Each row is a point on a landscape with many peaks, with its height.
A climber steps from a point to the highest of its 5 nearest points, and stops where none of them is higher. Distance is the straight distance between rows; heights are no part of it.
Lotep: [108 135 122  98 123 158 116 190 132 122 100  96 117 137 134 107 133 175
 147 127 119 160  81 120 189 173]  h=608
fenu: [118 123 120 103 133 126 145 181 105 125 135 135 160 113 167 140 163 114
  99  95  59  28 113 116 193  92]  h=533
pefu: [159  91 174 121 137 124 125 147 124  80 184 121 135 100  94 124  54 212
 179 148 178 142 193 116  83 118]  h=531
bot: [133 139 115 141 140  92 121 113 153 189  88 125 115 187 118 131 172  84
 162 121 150 177 118 162 137 145]  h=416
rapo: [120 131  84 188 194  99 109  83 157 178 134 133 130 154 120 168 149  68
 153 128 113 151 144 141 132 113]  h=426
ris: [141 125 160 111 132 122  94 161 129  86 119 106  91 123 133 106 110 199
 146 140 155 150  71 131 144 198]  h=636
Lir: [135 120 163 128  82 134 155 114 135  94 133 152 141 121 130  98  98 134
 115 184 151 123 136 135 116 134]  h=440
fut: [119  92 175 107  97 155 148 171 124  90 159 153 137 123 133 110 111 186
 129 154 122 114 134  92 124 129]  h=635
gamu: [143 167 111 144 139 119 130  99 155 133 106  97 103 120 143 142 129 122
 127 130 147 154 100 121 157 150]  h=541
retu: [113 123 169 126  75 162 153 172 104 125 121 160 136 127 150  94 164 144
 104 108  80 133  93  98 170 123]  h=583
Gudug: [129 143 134 157 123  95 138 104 152 105 113  74 119 121 118 110  77 137
 142 194 160 146 113 133 125 149]  h=446
Ronol: [135 146 120 131 126 124 175 116 141 148 118 123 128 129 142 134 168 113
 114 136 115 118 127 142 142 131]  h=479
geku: [115 123 202  64 100 101  91 174 126  63 170 147 117 165 114  87  99 166
 189 124 136 106 125  92 124 156]  h=643
kobuk: [133 111 153 127 102 140 148 129 130  87 112 137 135 129 123 129  61 174
 167 177 158 111 127 116  87 151]  h=540
gimud: [100 131  75 213 143 128 111  45 135 172 139 115 143  99  87 122 140  65
  84 140 133 120 157 123  77 107]  h=66
vok: [ 93 127 103 201 106 141 142  78 144 130 131  88 135 108 100 101  85 103
 102 150 141 139 138 132  97 116]  h=371
bez: [104  42 176  70 125 108 148 209 120 104 136 163 135 105  76  92  53 151
 142 108 108  59 162  84 133 101]  h=567
zor: [124 126  99 114 151 137 135 137 104 183 120 136 133 130 157 154 180 117
 131  80 100 137 112 141 155 121]  h=718
Rivol: [133 119 153 138 134 109 108 101 122  62 128  91 118  97  90  97  38 166
 160 146 183 136 148 124 107 154]  h=579
Nitad: [140 175 104 167 184 115 131 106 133 140 111  87 133 127 148 150 165 118
 130  97 138 156 137 124 130 130]  h=757
nir: [120 100 194  66 128 126 106 188 119  74 176 136 120 139 120 101  87 208
 183 118 156 157 136  92 148 183]  h=625
mav: [ 98 137 126  88 109 121 131 206 113 118 111 126 119 126 162 116 141 134
 144 114  97  92  98 104 174 116]  h=716
Foro: [129 122 136 131  98 153 166 154 100 122  89 153 120  93 152 120 132 151
 119 128  92  90 117 105 160 121]  h=522
rulat: [157 133 114 131 148 136 144 114 137 177 149 172 137 121 157 160 201 119
 100  89  99 121 145 150 158 111]  h=652
Dugi: [106 151 123 191 147  95  89  99 171 130 112  74 127 145 116 106  82 104
 135 162 136 183 100 151 138 154]  h=351
Vuda: [147 107 134 134 118 169 169 135 109  82 114 123 132  67 114 120 110 204
 138 139 152  93 139  98 106 128]  h=427
roda: [107 140  94 175 110 111 128  83 141 100  98  72 143 103  75 107  42 112
 120 162 170 120 119 127  91 127]  h=406
kiz: [119 149 134 109 149 114  92 183 115 164 122 120 153 179 184 156 190 102
 127  58  84  97 121 123 179 100]  h=606
biki: [133 147  95 168 143 144 142 110 123 157 142 134 103  98 131 153 177 106
  87 109 117 144 139 131 119 108]  h=565
bobo: [108 114 133 106 142 136 115 220 111 117 110  89 104 112 145 136 146 166
 128 106 110 124  76  80 191 158]  h=601
Nuz: [145 149 128 120 134 112 104 140 164 104  84  75 103 133 130 132 106 120
 156 134 156 154  78 138 152 161]  h=518
kaz: [139 117 118 158 112 147 147  81 117 121 133 113 142  89 130 119 105 142
  99 171 150 115 125 145 100 117]  h=299
gere: [126 134 124 122  96 140 118 137 125 150 107 160 125 152 138 120 154 122
 134 127 133 158 101 115 166 121]  h=683
Pugur: [141 141  88 156 120 140 166 114 122 113 129 110 127  64 141 142 121 149
 113 138 130  90 124 140 111 101]  h=654
lago: [117 138 127 120 156 115 156 171 113 141 110 120 131 136 175 163 157 119
  97  76  87  67 120 114 171 100]  h=591
Fega: [140  94 162  89  97 122 168 131 135 106 115 142 129  82 128 126 102 133
 131 137 137  60 147 127 109  98]  h=687
duf: [125 118 169  79  99 128 137 178 128  88 128 131 128 114 147  99 106 166
 137 120 126 107 113 101 151 149]  h=720
gimog: [148 134 158 130 129 132 117 129 125  65 150  96 112 118 110 107  55 186
 177 141 184 150 130 126 101 144]  h=589
vabe: [147 144  94 138 180 145 145 143 120 135 125 114 154 106 159 165 187 149
 100  80 109 111 121 141 150  89]  h=497
gapiv: [142 161  96 108 122 121 148 155 125 131 110 126 108 119 139 117 140 157
 117 142 130 136 114 129 157 125]  h=505
Gabeg: [142 106 132  96 160 115 104 123 122 202 142 196 141 166 130 153 201  83
 181  62 115 167 154 143 147 102]  h=626
sekal: [125 126  93 123 134 136 104 155 117 194 123 184 131 162 138 146 195  74
 169  57 101 153 114 131 162 117]  h=662
Soti: [147 128  79 178 183 149 123  29  93 154 155 102 150  89 123 177 176 108
  59 118 135  90 175 134  32  88]  h=55
zos: [123 128  88 180 126 155 152  81 138 135 110 122 136  93 124  96 127 106
  88 174 138 108 130 142  90 127]  h=213
Gaker: [127 122 139 110  83 142 111 173 119 128  96 157 139 160 144  98 161 137
 125  87  99 141  94 114 164 141]  h=629
badad: [115 111 174  31  92 111  77 226 103  93 152 142 106 193 101  93 109 170
 160  99 142 141 109  93 136 196]  h=575
kibu: [ 93 148 129  86  86 164  76 185  99 146 108 126 128 175 124  87 165 128
 136  94 140 185  61 122 157 174]  h=685
gero: [122 148 144  67  79 129 107 163 112 136  93 127 123 172 152 112 122 124
 157 113 132 147  97 130 170 157]  h=686
vil: [134 134 114 144 140 115 119 105 146 213 123 168 121 176 125 140 196  73
 164 119 123 163 143 147 138 115]  h=525
rakef: [149 116 104 163 124 133 159  89 153 196 136 158 132 125 114 136 151  78
 110 139 108 133 146 149 105 117]  h=482
Venu: [101 147  83 172 120 102 140  78 134 142 128  85 139 118  99 129  87  75
 117 157 154 127 113 149 110 128]  h=293
Pebis: [142 122 142 139  87 160 160 103 116 110 140 140 138 104 131  97 114 146
 101 148 142 136 119 137 113 139]  h=436
Pebob: [132 114 186 100 127  97  98 137 140  69 144 128 113 171 121  94  90 148
 159 156 155 160 111 144 112 170]  h=529
Dum: [122 129 158  89  71  93 109 156 135  95  77 127  97 180 123 106  96 138
 157 155 149 142  92 126 127 183]  h=560
nak: [140 113 148 140  98 135 170 119 133  95 102 134 119 106 128 102  87 171
 116 167 141 110 137 146  96 112]  h=381
sumu: [ 91 134 169  37  80 129  64 212  99 116 135 138 143 203  96  91  85 159
 148  92 138 132  92  92 130 164]  h=536
nogap: [106 110 171  44 116 108 106 207 148  99 100 120  95 158 114 117  64 165
 168 107 134 102 104  90 156 162]  h=574
sif: [133 137  86 181 104 154 142  56 139 155 147 131 119  85 122 116 150 106
  73 151 112 142 136 148  66 117]  h=304
guda: [103 120 115 107 162 110  95 215  90 138 129  91 155 162 174 140 182 101
 123  71  95  76  97 111 206 124]  h=568
Mef: [130 162 121 107 142 116 154 162 144  85 102 106 103 101 142 131 116 148
 146 140 140  97 113 126 164 123]  h=484
vup: [115 123 178  59 106 110  98 192 120  99 146 138 129 166 100 111  97 176
 180 132 162 143 106 105 136 191]  h=603
sul: [122  71 162  51 151 113 100 202 149  93 161 138 115 109 113 130  92 186
 172 107 147 107 130 108 160 158]  h=623
vad: [136 131  90 137 141 173 146 114  86 151 137 131 127  77 149 164 183 143
  51 125 109  69 157 128  91  87]  h=278
fabiz: [137  89 184  70  90 122 141 163 135  85 147 169 131 133 107 113  69 149
 164 125 153  96 164 117 115 116]  h=628
nif: [130 144 134 132 131 116  99 105 129  86 128  99 102 129 123 111 100 175
 148 139 188 171  76 130 136 181]  h=596
feg: [126 130 147 134  81 115 143 110 139  91 106 111 130 136 111 104  70 106
 140 196 159 134 120 145 100 126]  h=447
tinak: [145 126 125 150  83 131 162  75 141 154 133 133 151 142 128 100 100  81
 128 183 134 154 138 170 115 139]  h=211
sav: [117 121 160 158 119  98  95  85 140 104 137 101 143 135 113  70  50 121
 134 170 139 173  99 130 123 153]  h=392
bosil: [114 112 150 141 200 143  84 219  70 161 137 132 174 183 156 169 193  87
 104  46  80 117 130 106 187  96]  h=559
satut: [106  72 205  63 172 115 108 196 160 108 186 133 115 140 101 120  56 186
 172  97 145 132 175 101 112 131]  h=597
fipi: [123 151 133 154 106 123 142 120 138  98 116 100 128 124 130 111  80 163
 134 158 144 131 112 139 123 148]  h=526
tino: [114 119 143 164 116 154 134  73 139 107 158 114 142 128 135  95 100 138
  89 181 139 170 128 137  99 141]  h=294
ribed: [116 107 145  60 121 123  86 194 140 108 103 108 101 132 112 142  97 162
 163 102 151 122 104  77 167 173]  h=585
sava: [151  72 162  95 125  98 168 153 149 106 143 136 118 105  84 130  68 195
 174 147 176  99 173 142 102 109]  h=570
dalik: [118 108 170  61 102 103 109 177 133  85 145 129 120 159 129 113  85 163
 178 138 143 131 111  91 121 154]  h=633
ked: [132 118  66 173 165 146 108  37 143 173 176 160 131  97  97 156 164  51
 104 141  98 119 183 137  50 112]  h=449
Nem: [118 116 146  89 113 129 151 174 131 100 107 142 121 121 152 101 101 160
 131 123 121  74 114 106 179 122]  h=785
ravis: [144 135 145 119 118 109  49 135 124  75 124  83  99 178 114 108  99 158
 138 162 154 180  85 119 116 197]  h=534
mopat: [127 127 120 152 116 143 143 103 108 105 120  90 112  72 127  99 103 170
 131 144 163 114 127 123 103 118]  h=653
nur: [109 132  75 190 153 139 120  58 115 157 103  76 140 110 109 162 142  59
  89 163 127 116 146 148  49 113]  h=21
lekeb: [118 146  98 101 123 110  79 175  83 197 113 174 154 188 131 150 214  58
 138  42  43 134 146 127 165  78]  h=622
Finim: [153 150 115 168 113 124 174 104 154 143 124 141 125 115 162 127 155 114
  94 116  98 136 111 153 142 111]  h=478
kuvur: [172 134 106 149 118 151 145 100 117 201 154 182 114  96 141 157 197  86
  74 110  84 132 135 141 103 111]  h=722
Feki: [114 139 131  87  92 138 103 165 117 172 100 181 141 159 147 130 196  93
 122  96  78 114 101 129 182 123]  h=584
Basib: [109 130 141 171 120 120 105  98 129  80 150  87 140 124  97  94  30 136
 134 172 171 159 137 145  94 142]  h=477
rava: [130 159 124 129 117 132 135 105 161 187 108 153 130 169 148 135 182  88
 148 108 111 153 126 144 135 122]  h=515
tofe: [101 118 122  57  62 118  77 184 116 123  97 154 131 171 136  82 144 126
 143  96 127 153  69 119 155 160]  h=672
bom: [120 148 139  83 191 113 119 172 111 164 113 130 146 171 175 154 202 110
 132  67 115 125 147 139 178 105]  h=624
Reva: [141 130 133 144  93 106 151 106 130 102  96 106 129  99 105 109  72 125
 127 184 163 100 146 145  98 113]  h=403
rimi: [141 129 100 113 103 112 169 104 121 161 112 176 134 146 137 148 187 101
 123  88  68 130 136 132 164  96]  h=577
sumav: [130 111  87 192 180 132 100  58 116 184 158 168 137 107  83 174 186  80
 106 137 111 142 191 147 113 110]  h=535
Lim: [ 84 132 143  77  58 135  85 226 122 136  88 148 138 157 115 101 101 118
 141  97 127  98  82  85 209 150]  h=555
fumek: [121 118 118 188 127 129 127  76 114 120 106  81 153 105 100 115  83 111
  90 180 162 108 142 129  77 121]  h=219
regak: [137 126 164 110  88 142 137 130 124 102 152 154 124 137 145  93 110 155
 138 135 138 149 106 132 123 146]  h=516
Deziv: [148 174 129 120 176 120 149 149 144 135 124  99 119 164 166 163 185 120
 136  96 142 137 137 141 160 131]  h=595
vogus: [127 123 160  98 100 123  92 186 119 121 126 143 116 159 138  98 115 187
 127 133 127 157  83 106 159 155]  h=578
Mefa: [ 76 120  77 208 191 115  96  70 127 153 189 160 114  97  68 172 130  52
 131 128 106 145 197 123 117  92]  h=353
Bemus: [135 117 109  95 131 132 165 139 112 117 101 110 131  60 141 156 124 151
 102 153 127  71 152 138 101 104]  h=561
faba: [109 163  96 203 133 121 128  78 122  90 111  57 122 113 107 111  69 132
 133 145 154 149 133 118  99 133]  h=651
vis: [124  81 179  71 115 113 143 191 145 109 129 163 125 121  93 132  65 184
 149 120 126  93 181  94 110 102]  h=593
fof: [ 91 113 141  93 110 153  91 217 101 107  94 133 122 136 147 120 119 139
 130  93 110 103  81  88 194 151]  h=658
muva: [141 103 180  67 144 122 111 177 159  71 148 126 100 114 111 125  67 183
 182 137 137 143 121  97 139 173]  h=647
folak: [ 98 108 163  43  87 163  78 210  98 114 129 129 120 171 105 118 116 170
 136  96 135 145  95  89 166 191]  h=542
Piv: [132 145 121 100  96 157 110 173 114 120  87 139 129 141 148 110 136 148
 137 100 120 143  87 101 191 142]  h=637
puti: [168 155 105 122 145 136 176 106 139 128 145 127 135 121 143 167 167 112
  99 137  95 104 137 138 112 101]  h=402
duv: [121 105 169  96  99 153 143 156 113  82 181 157 128  88 116 104  70 199
 165 125 142 109 173 100  94 137]  h=566
nedul: [139 119 103 107 135 153 170 168 105 139 139 153 175 126 160 183 168 103
  21 109  48  54 135 117 141  90]  h=347
Kuv: [126 107 150 148 110 113 149 119 138  75 117  88 126 117  87 126  43 125
 160 201 181 128 153 136  85 135]  h=538
Gipon: [117 107 113 115 135 129 137 200 103 128 126 124 136  99 165 140 149 154
  99  99  88 102 113 104 171 123]  h=648
Riko: [107  95 190  65  96 143 135 186 121  84 130 166 132 150 100 102  62 162
 174 123 119  99 139  96 141 111]  h=632
fusi: [135 126 145 138 115 113 144 107 130  88 141 108 115 105 103 110  87 191
 152 162 176 127 146 135  96 126]  h=723
kabu: [128 121 143  48 101 113  82 179 132  94 112 109  94 150 127 132  81 171
 166 125 147 145 107 123 127 196]  h=602
diz: [145 121  93 186 113 153 140  84 128 149 149 154 119  83 130 126 163 100
  93 156 102 134 140 121 108 120]  h=444
Zof: [155 159 107 124 143 115 137 127 137 117  99  80 108 106 131 134 115 156
 139 127 146 134 105 137 145 150]  h=509
dipu: [121 138 136 103  84 139 157 154 140  98 103 130 129 138 174 102 124 130
 113 127 116 120  98 126 157 125]  h=688
pazel: [151 107 129 105 143 145 173 118 118 151 140 151 129  96 158 144 174 121
  70 122  75 100 135 124 133  91]  h=415
geris: [145 145 123 167 178 118 126 106 126 160 157 153 126 104 153 166 199 118
 135  64 119 184 139 141 135 108]  h=594
Fon: [131 143 142 116  95 123 120 116 147 117 107 135 124 144 147  76 119 130
 129 138 149 182  82 147 130 151]  h=448
Nesi: [129 134  83 171 155 112 142  64 166 181 129 119 120 111 118 146 161  61
 104 153 133 140 139 151 114 123]  h=373
fimu: [129 133 123 139  85 150 163 115 130 149 122 155 127 151 166 116 147 135
 117 104  93 122 125 119 151 108]  h=609
Leva: [127  81 125 114 140 160 151 147 104 153 149 160 158 102 168 156 171  96
  54 112  43  78 118 118 147  80]  h=374
vopav: [129 131 137 130 132 133 131 129 146  68 150  81  98  87 103 122  61 191
 188 137 173 146 120 124 124 175]  h=556
nufuv: [110 113 114 167 193 125 121  60 172 181 172 144 133 136 113 177 157  57
 116 148 104 120 176 158  93 117]  h=414
nirif: [ 99 126 115 110 130 139 110 212  77 149  91 120 145 156 169 125 161 122
 128  82  75 119 102 113 171 114]  h=655
bube: [131 107 203  85  87 140 137 174 119  90 169 156 146 183 140  88  93 186
 176 123 113 120 152  94 114 124]  h=719
par: [127 150  66 187 137 142 134  46  95 128 103  66 134  77 121 149 138 111
 103 147 149  73 168 144  65  96]  h=116
furad: [118 135  92 189 209 125 102  53 126 186 174 146 119 127  92 188 159  69
 121 117 146 132 195 143 124 108]  h=411
kavo: [129 130 114 174 211 108 124  59 114 140 161 142 129 133 114 181 190  95
  95  74 140 143 192 158 106  89]  h=417
fen: [123 147 100 155 123 142 115 121 146 125 113 105 121 132 136  97 103 137
 147 149 145 172  79 140 139 157]  h=445
Med: [105 128 155 104 118 132  69 153 117 104 109 132 104 204 124  89 130 188
 134 155 157 189  75 135 116 212]  h=496
Fipek: [168 114 100 129 146 168 173 108 129 170 142 171 129 133 137 163 174 106
 101 113  62 102 162 142 126 105]  h=524
lesaf: [126 120 115 185 113 133 141  79 144 146 136 135 135 118 139 111 153 117
  97 147 110 163 125 145 118 124]  h=369
Dil: [143 163 115 159 190  96 142  86 144 172 149 114 142 147 123 146 176  87
 139 122 147 131 145 178 120 109]  h=412
puv: [131 127 145 153 120 145 146 109 128  84 133 102 141  94  89 102  39 135
 150 187 201 111 161 148  53 137]  h=460
bokig: [136 128 107 158 100 155 147  85 120 134 140 111 117  72 140 106 140 143
  84 148 128 127 114 127  97 106]  h=425
Vilad: [152  98 127 152 195 123 130  51 145 167 168 203 121 138 108 195 172  71
 138 127 104 133 176 152 115 104]  h=537
pif: [139 138  94 143 167 127 118  40 119 157 158 144 128 116 107 185 191  90
  93 151 128  92 185 150  71 113]  h=287
tesa: [146 158 119 128 200 115 125 110 105 136 141 136 151 133 142 179 197 122
 105  91 120 136 170 156 139  81]  h=532
Ref: [115 131 114 122 128 148 150 162 113 158 100 151 146 120 162 151 169 111
 100  96  81  87 107 115 174  89]  h=598
Kir: [127 173  87 146 166 104 145  87 152 153 118 107 116 117 139 156 165 115
 103 105 145 145 154 137 129 108]  h=539
kulok: [128 110 172  88 120 122 130 156 138  83 134 139 108 103 115 108  81 169
 159 133 144 124 122 104 132 148]  h=671
Pag: [147 116 119 140 116 144 171 152 110 173 132 196 132 130 127 158 199  93
 109  72  38  98 127 124 171 110]  h=592
pasab: [137 119 151 153 131 131 120 120 101  63 180 103 137 144  83  96  56 160
 169 182 183 121 159 137  60 145]  h=365
Nibuz: [143 121 114 123  86 136 174 108 132 148 112 149 128 111 151 104 136 133
  86 155 100  89 123 147 117 112]  h=421
lopo: [ 93 131 113 150  89 121 124  76 134 131 124  89 159 127  89 106  66  62
  90 193 135 147 173 138  69 118]  h=255
Kerez: [123 112 124  98  75 145 163 164 112 138 103 165 150 123 137 107 130 122
  90 112  63  87 124 115 150 107]  h=508
Lurik: [131 173  99 165 132 102 127  86 141 114  96  77 131 109 128 150  90 111
 141 144 151 131 121 126  96 137]  h=442
pura: [140 127 152 105  77 122 163 141 153  97 108 136 129 137 135  97  89 137
 143 154 137  97 123 122 141 135]  h=576
Vif: [132 120 131 118 113 137 154 105 135 131 120 146 122 132 159 132 115 149
 127 146 124 128  99 135 154 119]  h=572
ledil: [129 132 108 148 156 112 121  58 157 165 147 165 123 145 116 162 158  48
 155 140 126 132 149 169 125  99]  h=382
nopam: [141 149 109 149 125 115 114 113 134  81 108  59  97  94 105 127  80 176
 154 124 159 137  87 124 153 172]  h=548
Zum: [125 134 142 100  93 134 184 142 136 110 117 154 124 117 150 127 111 140
 126 146 101  88 143 123 139 112]  h=604
fes: [136 113 147 119 114 113 162 130 133  72 116  99 100 102 107 143  62 160
 176 153 194 113 146 125  99 125]  h=600
runar: [139 123 149  98 128 134 126 167 154  77 125 120 121 105 119 106  96 191
 137 131 156 125 116 111 161 168]  h=668
tof: [150 139  95 155 171 136 149  85 121 161 153 104 151  88 163 180 184 117
  93 131 138 100 163 159  85  87]  h=165
mudod: [119 125 146  80 123 106 126 150 139  85 101 109 120 134 111 128  95 162
 158 151 157 130 111 115 135 167]  h=639
Dis: [118 117 154 150  99 136 146  89 121  80 164 106 139 113  98  85  64 137
 115 203 153 136 137 128  79 133]  h=370
tapo: [126 135 142 168 137 102  83 108 134  71 127  59 110 128 100 124  45 167
 173 156 165 156 104 133 116 162]  h=527
Buk: [ 81 106 157  76  98 116  97 195 120  99 114 134 134 119 123 110  89 150
 142  93 121  81 109  93 189 126]  h=700
Bibe: [139 134 134 148 216  99 133  64 128 152 165 141 144 148 114 189 192  92
 102  94 160 144 189 169 132  83]  h=456
las: [141 125 110 136 117 155 161 122 117 117 116 136 145 102 163 142 174 129
  78 131 103 120 100 125 147 118]  h=404
laru: [124 138  72 178 185 105 119  83 132 155 153 144 110 129  98 143 152  92
 133 134 129 170 134 130 125 118]  h=386
ras: [148 149 102 145 145 118 120 107 161 176 116 150 125 134 152 142 182 100
 117 114 101 182 125 152 118 122]  h=580
Razu: [138 138  97 196 175 105 125  63 185 182 127 114 127 131 112 135 141  68
 138 142 119 145 160 147 123 107]  h=746
Salo: [ 92 108  47 178 154 121  85  41 118 180 163 147 116  71  69 159 135  40
 101 157  83 112 192 133  61  88]  h=405
Tapeg: [130 139 181  71  69 143 108 152 138  88 112 134 117 190 130  87 105 145
 150 125 130 124 101 119 153 130]  h=605
dena: [148 149 108 118 148 112 154 120 144 174 128 114 129 138 157 145 182  90
 125  97 128 136 142 146 134 122]  h=571
bero: [132 122 174 118 125 129  92 113 121  68 180 129 126 175 121  93  86 170
 171 163 147 148 121 124  86 143]  h=569
zik: [133 128  82 128 115 141 157 100  89 119 107  93 112  74 137 144 115 147
 105 166 164  84 150 116  59  93]  h=321
naz: [125 140 153 130 130  90  93 106 162 143  74  79 104 167 105 127  93  88
 135 176 129 185  89 159 113 173]  h=289
malu: [125 131 109 108 144 143 127 204 131 165  89 107 126 155 144 116 183 141
 124  82 118 130  82 107 171 158]  h=630
muku: [158 122 133 136 174 121 113 107 136 188 130 173 133 169 118 162 209 100
 172  91 117 159 175 160 160 127]  h=573
Fula: [136  97 145 128  90 175 142 125 113 112 135 175 135 110 145  89 141 121
  83 148  92 148 125 126 131 118]  h=372
runi: [137 108 104 114 166 140 161 140 127 181 142 144 154 118 161 190 179 128
  55 109  80  77 160 131 103 103]  h=395
Desag: [100 132 119 174 117 128 114  95 158 142 112 109 123 135  99 105 120 119
 132 135 128 190  99 143 107 128]  h=355
kekud: [145 149 116 145 219 123 136 109 115 139 154 147 127 138 150 161 193 128
 123  95 142 132 163 145 118 105]  h=520
gelin: [143 150  85 185 165 120 142  72 140 159 133  92 158 101 115 173 149  70
  93 140 152  97 154 144  73 100]  h=158
navem: [137 136 139 161 203 107 107  75 142 167 158 170 100 162 108 168 172  66
 158  91 140 155 179 164 126 107]  h=452
fad: [153 112 109 152 167 127 132  77 122 182 169 193 119 112 109 163 172  91
 111 120  83 140 160 148 114  96]  h=678
fabi: [118 121 126 162 102 117 128  76 131 116 112 107 142 126 110 116  65 108
 116 209 161 124 126 147 112 126]  h=337
Ginu: [133 137 133 117 159 130 110 167 118 167 130 174 147 148 165 161 201  92
 111  64  67 135 139 145 154  96]  h=638
kitop: [152 159  87 195 210 127 120  52 126 149 164 109 129 116 118 166 153  92
 129  93 135 131 166 122  98  96]  h=281
musum: [128 131 134 146 101 141 146  98 137 131 114 131 157 115 144  93 129 117
  95 170 126 127 116 160 110 119]  h=322
Sebaf: [127 160 124  93 137 132 132 169 120 172  96 139 135 156 166 128 173 118
 131  76 122 157 122 119 173 136]  h=670
kugev: [129 157  92 186 130 121 115  77 149 140 100  70 112 109 125 117  81 129
 126 143 137 169 118 128 125 137]  h=451
lomem: [137 136 155 118  65 126 147 112 148 102 123 139 135 150 122  96  93 117
 130 186 169 129 104 139 112 135]  h=443
dinim: [133 156 156  99 123 116 119 135 155  93 115 114 111 125 126 111  98 146
 165 161 171 151  86 151 130 183]  h=590
fizes: [143 132 101 167 130 148 149  87 112 141 135 119 131  89 142 140 152 130
  76 124 124 110 142 149 100  95]  h=338
zofi: [122 126 150 133  97 128 118 140 120  87 142 115 123 124 108 114  93 179
 125 160 151 143  98 126 129 155]  h=588
Sigig: [138 160  93 167 160 123 140  88 128 134 116  78 110  92 133 136 107 136
 113 128 148 108 129 125 116 118]  h=466
dolos: [135 150 110  95  90 125 111 163 122 144  88 144 125 174 128 104 150 143
 154 125 151 167  77 130 143 166]  h=758
vori: [119 140  64 184 165 141 132  45 101 123 132  85 132  87 104 156 158  86
  92 115 127  92 181 127  55  95]  h=4
ves: [128 138 153 154 109 100 122  99 143  96 138  70 153 160 130 102  47 109
 139 190 156 165 105 120  94 137]  h=397
Riru: [122 118 133 146 127 158 128 180 125 164 123 160 147 132 169 144 194  91
 100  72  71 102 129 111 175  98]  h=631
rep: [164 114 190  91 116 122 127 146 100  81 206 169 148 147 138 108  88 181
 172 149 131 123 157 109  74 119]  h=640
maras: [126 149 104 140 161 130 125 138 154 165 129 130 133 124 156 154 175 125
 127  99 128 173 105 128 140 121]  h=665
fibop: [ 84 121 144  68  85 134  80 241  92 135  97 127 117 165 128 124 112 125
 138  73 118  92 107  87 186 151]  h=607
bugi: [137 122 105 116 151 146 117 173 105 173 129 140 139 132 146 155 208  98
  97  75  77 153 117 109 183 122]  h=673
zar: [126 133 126 138 137 133 110 138 147 186 125 191 135 166 149 124 218  97
 155  76 104 168 128 159 160 115]  h=627

Call two points neighbours if one is among the 5 nearest of the other. Go from one point of each pair to the other, from neighbour to neighbour, staying as high as possible. Name the lowest point that can't be avoided.
zor / kuvur | rulat
zor / Nitad | maras
Fega / zor | fabiz
zor / Nem | Piv
dolos / zor | Sebaf

Where does a climber stop that starts at each point below?
navem | zor
Soti | kuvur
ribed | Nem
nopam | Nem
naz | Nem
